Each scene shows the same named points in several views. A view is turned or mirrored, and shifted as a whole, has a little noise and may leave points out.
In the rows, 128 means zero.

Scene 1
View 1
K138: [115 147 135 139  96 115 131 114 133 122 135 140 137 173 127 128 124 114
 123 146 105 130  86 143 142 110 146 172 124 120 133 120 105 114 113 110
 134 142 115 155 115 138 113 121 133 130]
K964: [112 139 115 138  93 111 122 122 145 132 132 167 133 183 110 117 133 128
  98 143 130 144  75 126 139 123 142 165 141 132 124  99 112 113 103 102
 134 147 111 151 110 119 117 145 111 153]
K6: [127 129 143 131 104 139 122 119 125 126 129 123 123 162 120 118 112  98
 119 120 105 136  94 147 157  96 171 174  98 116 153 150  90 138 125 148
 148 135 112 147 105 163 120 105 146 142]
K172: [128 145 160 136  94 145 118 109 129 123 129 134 127 143 134 134 121 124
 131 122  87 131  87 140 146  94 147 164 141 122 118 123 101 116 140 137
 131 147 140 147 121 144 130  98 143  94]
K298: [107 157 139 148  86 112 131 112 141 123 136 161 144 169 134 139 139 134
 126 157 101 126  73 129 133 119 125 168 161 129 103  85 117  95 111  88
 122 151 128 153 127 115 119 129 117 106]
K668: [128 139 145 141  97 128 119 116 142 130 131 151 125 150 128 131 127 135
 113 126 105 134  76 134 134 101 140 159 150 130 109 107 106 107 130 121
 130 151 133 149 119 128 123 117 122 120]
K248: [120 138 126 151 102  99 126 117 145 136 136 144 123 171 127 130 124 119
 110 137 113 129  74 139 136 111 135 172 120 134 125 119 103 108 117 106
 138 144 114 158 123 132 116 130 126 135]
K736: [120 137 127 143  96 120 118 119 148 135 128 165 126 171 116 125 130 132
  97 130 119 145  70 121 137 119 132 163 147 135 109  94 111 105 119 105
 130 151 124 151 121 120 125 138 112 132]
K293: [126 132 135 151 108  99 122 115 146 136 135 137 119 161 133 138 118 122
 113 128 109 130  76 143 131 105 135 170 121 136 123 127  99 111 129 112
 139 146 119 158 130 134 112 121 129 132]
K862: [108 145 118 135  91 102 131 120 143 128 137 166 139 177 119 121 134 128
 109 160 128 133  76 136 129 122 143 161 150 123 122  96 111 110 101  89
 132 145 105 152 104 116 104 135 104 159]
K537: [106 152 138 115  81 159 130 120 121 115 132 157 148 177 104 101 131 114
 125 155 114 144  92 133 160 118 174 166 143 103 136 109 113 126 101 125
 128 137 112 138  89 141 129 118 121 139]
K386: [133 128 138 126 100 114 117 123 141 130 131 146 118 143 123 117 120 131
 109 128 122 131  74 144 128  92 154 150 140 121 128 123  98 118 122 128
 139 144 113 145 101 135 106 113 110 162]
K65: [131 142 146 155 111  67 127 107 141 130 137 118 118 140 159 157 114 123
 134 139  93  96  80 168 112  85 127 162 127 130 121 145  90 100 136 108
 139 140 119 162 128 138  93 101 133 133]
K956: [123 125 122 159 104 117 119 120 150 139 133 141 113 184 110 128 120 112
  87 108 110 154  75 123 155 120 130 186  97 147 129 122 100 117 125 126
 149 145 121 159 137 144 132 140 144 121]
K314: [118 123 123 143 102 145 121 125 138 133 131 144 120 191  95 112 121 105
  92 110 116 160  80 120 170 120 150 187  93 134 144 124  99 132 119 134
 146 145 117 154 121 154 139 138 147 133]
K913: [107 147 132 146 101 127 136 115 127 121 135 128 141 192 121 127 123  93
 125 137  92 139  92 140 165 119 147 194  94 121 144 134 100 124 117 119
 141 133 121 160 127 159 131 124 159 106]
K439: [134 127 142 140 111 122 119 117 137 136 133 123 112 157 126 129 113 108
 113 110 102 133  80 144 147  94 149 171 104 131 137 147  91 122 135 142
 143 141 124 151 121 157 121 110 145 129]
K688: [117 136 124 161 100  88 122 115 155 138 137 157 123 174 128 137 128 131
 101 134 114 133  70 130 127 117 120 171 134 142 112 103 106  99 120  95
 135 152 122 161 135 119 113 141 119 132]
View 2
K386: [116  91 124 142 151 140 134 118 136 134 120 146 150 142 118 132 129 124
 102 149 124 145 117 117 118 146 117 159 133 133 111  89 132 107 127 136
 115 116 120  99 113 133 165 133 142 155]
K688: [123 104 104 152 162 123 101 120 134 125 141 129 142 158 131 145 130 124
 138 136 121 137  92 104 131 140 136 159 156 116 134 117 123  96 131 105
 103 148 109 110 104 140 158 138 133 121]
K172: [127  96 109 112 163 152 156 108 140 122  94 144 115 121  96 138 129 128
 142 132 108 131 102 131  99 126 116 142 148 117 130 100  96 119 156 141
 124 134 132 123  97 127 141 144 138 152]
K314: [120 119 121 128 138 176 113 136 126 101 122 155 129 132 154 148 131 153
 122 113 114 110  87 139 128 115 164 138 130 137 108 102 119 112 156 122
 118 143 124 102 131 111 156 164 129 153]
K956: [122 121 106 143 143 153 107 127 130 109 124 155 132 136 147 146 126 154
 137 111 118 115  77 123 128 126 161 140 147 133 120 106 113 105 150 109
 107 153 109 110 117 118 158 159 126 135]
K913: [107 113 113 117 146 167 122 130 135  99 119 141 104 126 144 135 142 153
 146 116 124 120  78 133 116 119 139 118 134 101 141 103 116 130 153 133
 130 148 142 128 133 138 157 160 119 140]
K248: [114 106 114 145 151 134 112 121 137 122 131 137 137 145 132 136 134 135
 130 133 127 132  95 113 125 140 132 147 144 114 128 105 123 111 132 121
 112 138 118 112 116 139 163 141 129 134]
K138: [111 100 119 130 154 148 122 124 136 119 127 131 124 137 130 134 137 129
 132 139 123 139 100 123 122 132 121 142 139 107 134 102 129 120 138 130
 123 134 137 114 121 144 155 145 127 139]
K736: [129 102 115 144 163 137 109 120 129 128 144 135 144 155 133 152 124 112
 129 139 104 141 106 119 130 129 139 166 147 125 123 115 121  88 144 111
 112 143 118 101 105 124 144 134 147 132]
K439: [112 109 112 128 145 153 138 121 141 118  98 162 132 121 121 127 132 157
 119 117 137 121  88 124 108 133 134 135 140 129 111  89 109 122 139 134
 115 130 117 115 116 126 168 154 125 153]
K298: [127  93 108 136 175 125 112 113 134 126 142 111 124 152 118 147 134 101
 152 148  99 150 106 117 122 134 116 158 154  96 151 124 121  97 145 115
 119 148 134 118  96 145 136 131 137 120]
K668: [131  94 112 131 164 138 133 111 133 131 119 141 137 139 110 145 127 122
 133 141 103 141 108 121 114 133 123 161 152 122 123 109 110 102 145 124
 116 136 122 109  99 130 145 137 142 143]
K964: [116 104 125 149 155 143  97 128 125 121 156 128 142 157 149 147 133 114
 121 143 112 143 109 123 138 132 137 163 134 118 125 113 142  96 135 113
 116 136 126  98 122 130 152 137 143 139]
K537: [112  95 135 117 152 172 131 124 127 113 127 134 119 131 135 141 140 119
 121 147 103 142 119 147 122 121 119 141 119 109 127 101 132 122 150 141
 137 126 157 108 132 128 145 141 139 162]
K862: [113  93 126 151 157 134  98 124 130 128 158 117 140 160 142 143 134 104
 117 156 116 153 114 118 136 137 120 162 133 109 133 113 149 102 126 120
 117 132 134 100 124 146 154 126 140 134]
View 3
K6: [143 141 137  96 122 172 106 134 115 133 105 129 102 105 114 119  92 151
 156 114 116 130 135 137 107 134 144 113 119 142 127 108 139 147 134 112
 159 140 161 163 112 133 146 113  84 134]
K736: [163 132 149 141 126 124 144 112 142 117 114 148 128  83 106 125 121 139
 141 152 107 121 162 128 128 105 145 122 106 121 121 139 110 117 128 140
 123 130 130 117 146 118 119 122 107 104]
K65: [147 129 114 133 107 141 166 132  98 158 142 146 142 115 150 145 113 158
 139 133 126 113 137  79 131 119 122 105 133 146 129 149 124 135 123 101
 150 127 158 142 116 128 141 162 108 144]
K298: [175 133 157 151 130 103 149 115 147 125 114 145 146 103 121 126 140 141
 135 139 125 113 158 108 118 105 127 124 114 131 113 147 101 109 117 127
 134 134 125 139 147 119 122 153 133  96]
K668: [163 129 138 135 118 126 139 115 135 121 116 148 124  95 121 126 118 149
 148 151 118 119 157 123 123 107 136 120 114 140 112 131 104 127 119 121
 146 125 148 134 143 129 119 134  98 112]
K138: [158 143 150 130 129 135 133 126 127 134 108 132 128 103 118 127 120 143
 144 122 120 122 139 116 112 118 137 121 117 132 128 131 122 125 131 119
 140 139 139 154 126 123 141 139 116 119]
K688: [162 134 138 140 114 128 165 118 129 131 126 148 136  94 112 136 118 136
 130 144 109 120 160 106 132 113 134 119 113 115 130 151 119 113 123 139
 118 131 126 116 138 115 127 136 113 112]
K293: [153 132 131 124 110 143 150 126 120 136 123 144 128  99 121 135 106 144
 139 135 117 121 151 104 124 123 134 113 121 128 125 140 123 127 129 124
 140 130 141 131 126 123 134 136 101 126]
K964: [157 142 153 145 134 124 141 117 139 125 111 140 131  78  98 122 127 140
 138 132 100 124 147 133 122 108 147 121  96 114 134 141 120 113 140 136
 115 134 135 123 140 109 133 115 116 108]
K439: [148 135 122 100 107 167 130 130 113 129 117 138 108 107 120 132  86 147
 148 133 117 127 148 121 121 131 138 115 125 134 126 122 133 146 119 122
 156 132 152 145 117 129 136 123  79 135]
K862: [152 145 151 159 144 110 148 120 131 135 115 139 139  76 109 125 139 146
 139 129 101 122 135 121 124  96 143 119 101 124 139 141 113 107 148 123
 117 135 137 129 136 109 141 127 134 110]
K537: [159 147 171 134 157 132  96 122 146 120  87 129 115  90 104 107 131 151
 161 112 115 125 132 157  98 106 150 124  98 144 120 112 115 121 141 116
 147 143 149 161 131 126 137 113 116 104]
K248: [156 139 140 129 117 139 151 124 125 134 120 141 129  95 110 131 113 143
 137 132 111 123 148 110 126 118 138 116 116 120 131 143 126 124 134 129
 128 134 135 133 129 116 133 135 109 120]
K956: [160 136 142 100 103 161 142 122 131 117 108 140 111  99  95 129  89 126
 134 135 105 128 165 121 124 137 143 126 117 104 126 136 137 136 120 154
 129 135 116 128 129 116 128 118  92 119]
K913: [164 146 158  95 124 160 117 131 129 129  92 125 115 124 110 120 105 130
 140 104 123 123 147 117 101 145 132 130 120 122 115 126 146 136 121 131
 144 151 119 167 115 123 141 141 110 120]
K314: [158 140 149  95 120 171 118 123 136 116  96 133 101  94  88 118  87 132
 146 125 102 131 155 146 113 138 150 127 108 112 124 120 142 137 132 150
 133 139 128 137 123 119 129 101  87 117]
View 4
K298: [118 112 119  90 132 144 109 120 107 135 151 109 150 132 140 133 147  88
 116 138 140 123  99 135 107 137 104 125  89 115 113 120 141 137 105 128
 131 136  86 149 108 101 169 113 121 135]
K862: [109 135 132 110 132 135  98 115 101 116 137  88 129 125 141 115 119 109
 121 153 145 108 104 163 133 121 108 143  93 133 122 114 143 145 113 118
 128 137  98 152  96  96 172  93 132 118]
K439: [150 120 123 129 133 119 138 121 120 138 142 110 134 158 127 132 106 122
 156 109 130  94 107 152 139 143 150 132 133 138 131 130 138 162 161 149
 132 130 121 107 114 122 138 147 129 140]
K172: [132 108 124 117 131 122 139 133 131 155 152 122 132 147 132 139 137  96
 136 120 117 111 106 143 112 173 139 115 112 132 118 124 147 147 144 149
 133 130 110 119 133 115 143 150 119 155]
K138: [129 131 121 108 137 129 113 126 112 136 139 107 137 141 139 116 122 108
 144 135 137 109 109 152 130 134 142 134 106 130 124 119 152 157 128 135
 129 138 106 133 112 109 152 120 130 137]
K913: [144 133 119  99 139 132 113 120 108 150 139  99 149 161 138 105 120  91
 174 121 129 103 115 142 127 135 171 141 129 129 120 116 168 173 128 157
 122 144 115 117 111 112 132 142 112 141]
K668: [126 107 128 116 130 130 131 120 119 135 148 110 133 136 134 143 128 102
 118 126 129 112  99 151 121 156 111 125 106 131 119 126 130 138 136 137
 135 126 103 133 111 107 161 129 124 138]
K964: [115 129 134 110 130 144 106 103 102 115 134  79 135 137 144 122 111 100
 124 145 141 102 102 163 134 124 107 152 111 136 124 118 137 149 120 135
 126 135 106 140  87 100 168 108 123 118]
K688: [133 113 115 105 128 142 116 109 104 115 146 103 156 138 133 138 124 106
 126 127 152 107  95 139 125 117 104 139 110 111 124 122 125 146 124 129
 134 135  93 137  88 105 166 118 124 117]
K386: [122 127 133 139 130 114 130 127 119 124 138 104 116 133 129 132 106 129
 123 135 132 104 108 173 142 143 119 133 105 149 133 129 134 143 150 125
 135 124 114 134 111 111 160 119 141 129]
K65: [152 124 103 120 137 107 134 149 110 124 153 150 142 141 111 136 127 154
 141 111 150 115 105 136 133 122 139 112  95 102 136 130 137 150 144 111
 154 137  88 131 120 127 152 123 152 141]
K293: [143 119 119 117 131 127 126 121 109 125 145 112 145 149 128 132 118 121
 140 117 143 103 106 146 130 127 129 132 117 121 126 125 129 153 139 132
 139 132 105 127  99 116 152 131 132 130]
K248: [135 124 121 113 134 134 117 117 104 123 144 103 147 143 133 126 113 115
 139 125 147 104 104 146 132 123 125 140 113 124 126 124 135 154 130 132
 135 137 104 133  96 109 160 120 129 125]
K6: [142 136 131 132 135 111 132 128 122 147 136 103 122 156 134 109 100 121
 168 123 120  93 118 164 147 149 172 137 132 153 129 125 156 169 157 149
 124 131 130 106 122 117 135 145 124 142]
K956: [148 115 120 109 125 146 120  99 108 126 142  86 158 162 133 133 107  97
 155 108 142  88 100 142 130 128 134 154 145 128 125 128 128 164 142 160
 126 134 117 117  84 113 148 144 111 121]
K736: [118 112 131 110 127 144 115 104 110 123 144  88 140 140 139 139 118  90
 115 134 137 104  97 155 121 138 101 143 110 133 122 122 123 139 127 141
 127 129 104 138  91 103 171 118 120 122]
View 5
K6: [131 113 117 104  95 133 130 125 136 141 145 148 136 154 175 140 126 133
 133 111 108 148 142 164 147 120 112 103 111 188 116 131 104 129 116 124
 135 102 151 123 137 142 140 125 122 125]
K65: [106 170 110 119  90 141  85 134 118 152 125 153 106 114 130 128 141 115
 165 101  97 133 117 187 122 117 116 129 120 138 152 151  95 167 129 111
 109 140 131 118 149 151 127 115 142 119]
K248: [119 133 104 117 117 122 114 136 126 157 130 147 121 121 133 144 121 105
 161 124 110 143 113 175 123 137 137 131 133 148 131 122 124 157 108 126
 122 114 123 133 147 145 150 126 115 104]
K439: [124 128 107 105 100 121 123 133 123 142 132 159 135 153 167 135 133 128
 144 119 105 136 124 168 131 121 119 128 122 169 128 134  99 134 125 122
 124 111 148 125 147 134 142 119 121 121]
K736: [124 119 108 114 145 113 123 127 135 154 125 145 125 115 119 151 131 103
 159 138 112 148 123 180 128 150 161 155 144 138 130 115 133 156 108 139
 133 101 130 148 151 131 157 118 111  94]
K172: [115 147 122 113 117 139 114 111 124 131 116 144 144 145 131 133 149 150
 142 119 106 144 149 167 151 115 143 159 120 151 135 138 104 137 127 135
 130 103 151 124 129 119 135 128 123 112]
K862: [124 122 118 115 135 130 112 129 150 164 143 127 108  87 112 155 121  93
 162 128 112 154 133 189 132 155 153 123 139 137 128 117 144 173  96 131
 133 112 120 144 145 162 155 121 117  97]
K293: [117 137 104 116 113 123 115 136 120 149 124 153 124 125 142 140 128 114
 160 121 103 139 116 172 123 132 130 136 131 150 140 128 111 153 116 121
 121 117 132 131 149 138 144 121 119 109]
K386: [121 125 120  99 125 130 114 124 145 146 148 141 111 118 138 150 147 106
 141 129 109 147 139 194 129 139 136 124 138 151 127 143 120 159 125 129
 143 119 144 136 157 147 146  95 132 117]
K537: [131 108 130 110 130 142 135 108 157 147 147 117 131 121 129 156 124 131
 138 126 115 163 172 173 164 141 150 115 119 163 109 116 140 143  99 141
 151  89 141 141 125 150 149 137 111 103]
K314: [139  97 103 111 120 109 153 134 130 150 136 154 147 158 170 149 108 117
 145 130 111 152 122 155 137 136 131 127 130 180 109 103 126 124 103 132
 131  82 140 138 139 128 159 133  97 105]
K964: [129 111 110 117 138 118 127 132 143 162 141 134 119 105 122 153 117  93
 161 137 115 152 125 177 130 155 153 131 142 144 123 111 143 161  98 133
 135 101 123 146 146 151 159 122 110  94]
K298: [112 150 115 132 136 133 104 121 128 154 113 129 122  99  88 140 125 122
 167 129 107 150 134 175 139 140 164 163 134 122 141 119 133 168 100 137
 123 109 121 142 132 141 144 138 113  85]
View 6
K439: [143 107 135 134 112 134 128 114 110 141 138 107 123 147 122 137 121 148
 102 113 136 156 127 122 136 159 138 130 108 140 103 141 128 122 146 133
 139 159 120 140 127 142 109 106 140 156]
K293: [133 112 123 121 115 120 128 107 138 141 128 125 127 142 119 132 121 133
 106 105 148 157 142 123 116 159 138 108  93 129 108 141 119 116 137 131
 127 133 127 138 124 141 102 121 149 138]
K537: [111 126 110 117 132 125 143  99 117 143 156 106 142 131 119 115 148 108
 121  96 120 162 137 117 124 120 166  82 137 149 133 104 145 107 109 166
 144 161 158 135 104 135 104  89 123 165]
K298: [112 120 113 115 128  94 145  93 158 154 119 142 136 123 119 122 136 119
 106 110 139 158 156 109  96 144 147  73  95 111 123 121 121  87 116 136
 120 110 165 138 104 110  97 123 136 128]
K862: [104 120 109 101 126 114 128  88 156 141 139 133 139 135 112 120 137  94
 126  88 147 166 161 123 102 134 156  75 102 131 123 126 131 113 109 156
 128 119 148 123 120 146  95 120 155 141]
K964: [107 117 107 116 133 116 123  87 142 147 141 129 135 137 109 127 129  94
 120  96 149 174 159 127 106 142 161  83  89 133 132 125 131 112 109 154
 134 133 144 129 119 146  85 104 158 149]
K956: [124 111 124 146 127 118 121 104 109 154 136 115 126 155 118 143 118 117
 105 115 150 167 132 140 125 179 145 123  67 130 118 144 124 111 127 121
 138 156 130 141 128 132  81  90 151 139]
K65: [150 106 143 108  94 119 133 116 168 132 109 138 124 135 121 133 119 160
 100 102 150 143 146 108 115 161 113 117 103 117  83 152 114 116 157 125
 114 105 119 133 134 145 124 159 153 118]
K314: [121 114 117 149 129 129 125 109  92 153 154 102 128 155 118 142 125 109
 109 111 141 168 126 139 136 165 155 122  88 144 124 132 133 117 124 135
 148 176 135 142 123 138  82  69 144 158]
K138: [126 123 121 114 119 114 133 110 140 142 137 113 132 139 121 123 140 118
 113 100 130 155 137 122 123 142 144 100 112 137 108 128 128 105 125 144
 135 136 147 133 122 136 106 110 132 134]
K6: [137 113 132 131 111 144 128 122 104 135 152  92 132 151 120 129 135 135
 110 104 124 151 120 127 145 145 143 131 133 153 102 133 139 126 137 144
 148 175 123 139 124 149 112  93 130 159]
K688: [118 111 113 122 124 107 128  93 151 149 123 139 129 139 114 134 121 114
 107 107 157 165 157 127 102 163 144  93  72 116 118 139 116 106 125 130
 121 120 140 133 120 134  89 120 159 130]
K248: [122 113 121 121 117 115 126 104 141 143 132 122 131 142 116 134 128 116
 113 101 146 161 147 127 113 156 146 102  89 129 111 140 125 113 126 137
 132 134 135 134 124 142  96 115 150 137]
K668: [129 109 119 125 127 121 137  94 132 148 127 134 130 124 116 126 118 141
  98 115 143 157 150 105 106 144 146  91 103 121 120 123 126 103 136 144
 124 137 137 140 102 120 104 120 142 158]
K386: [134 111 120 108 114 139 127  97 133 134 141 128 132 123 111 128 121 133
 113  98 148 158 155 108 111 132 144  94 117 138 116 125 136 128 139 157
 132 140 119 128 117 153 112 125 160 169]
K172: [139 108 131 135 124 122 148 114 115 151 127 120 129 125 125 130 126 162
  89 126 128 144 132  98 121 144 140 105 125 123 110 121 126  98 145 134
 134 154 142 149 104 110 116 112 118 155]
K913: [123 127 128 133 121 109 139 121 116 145 142  93 132 158 128 132 150 120
 110 104 115 153 113 136 140 160 142 124 111 139 103 132 127 104 121 124
 143 156 156 145 126 127  97  87 112 123]

Which points are out of place in each view (at most two, in the order of its rows)? Write - if all are in place.
view 1: -
view 2: K537
view 3: -
view 4: -
view 5: -
view 6: K65
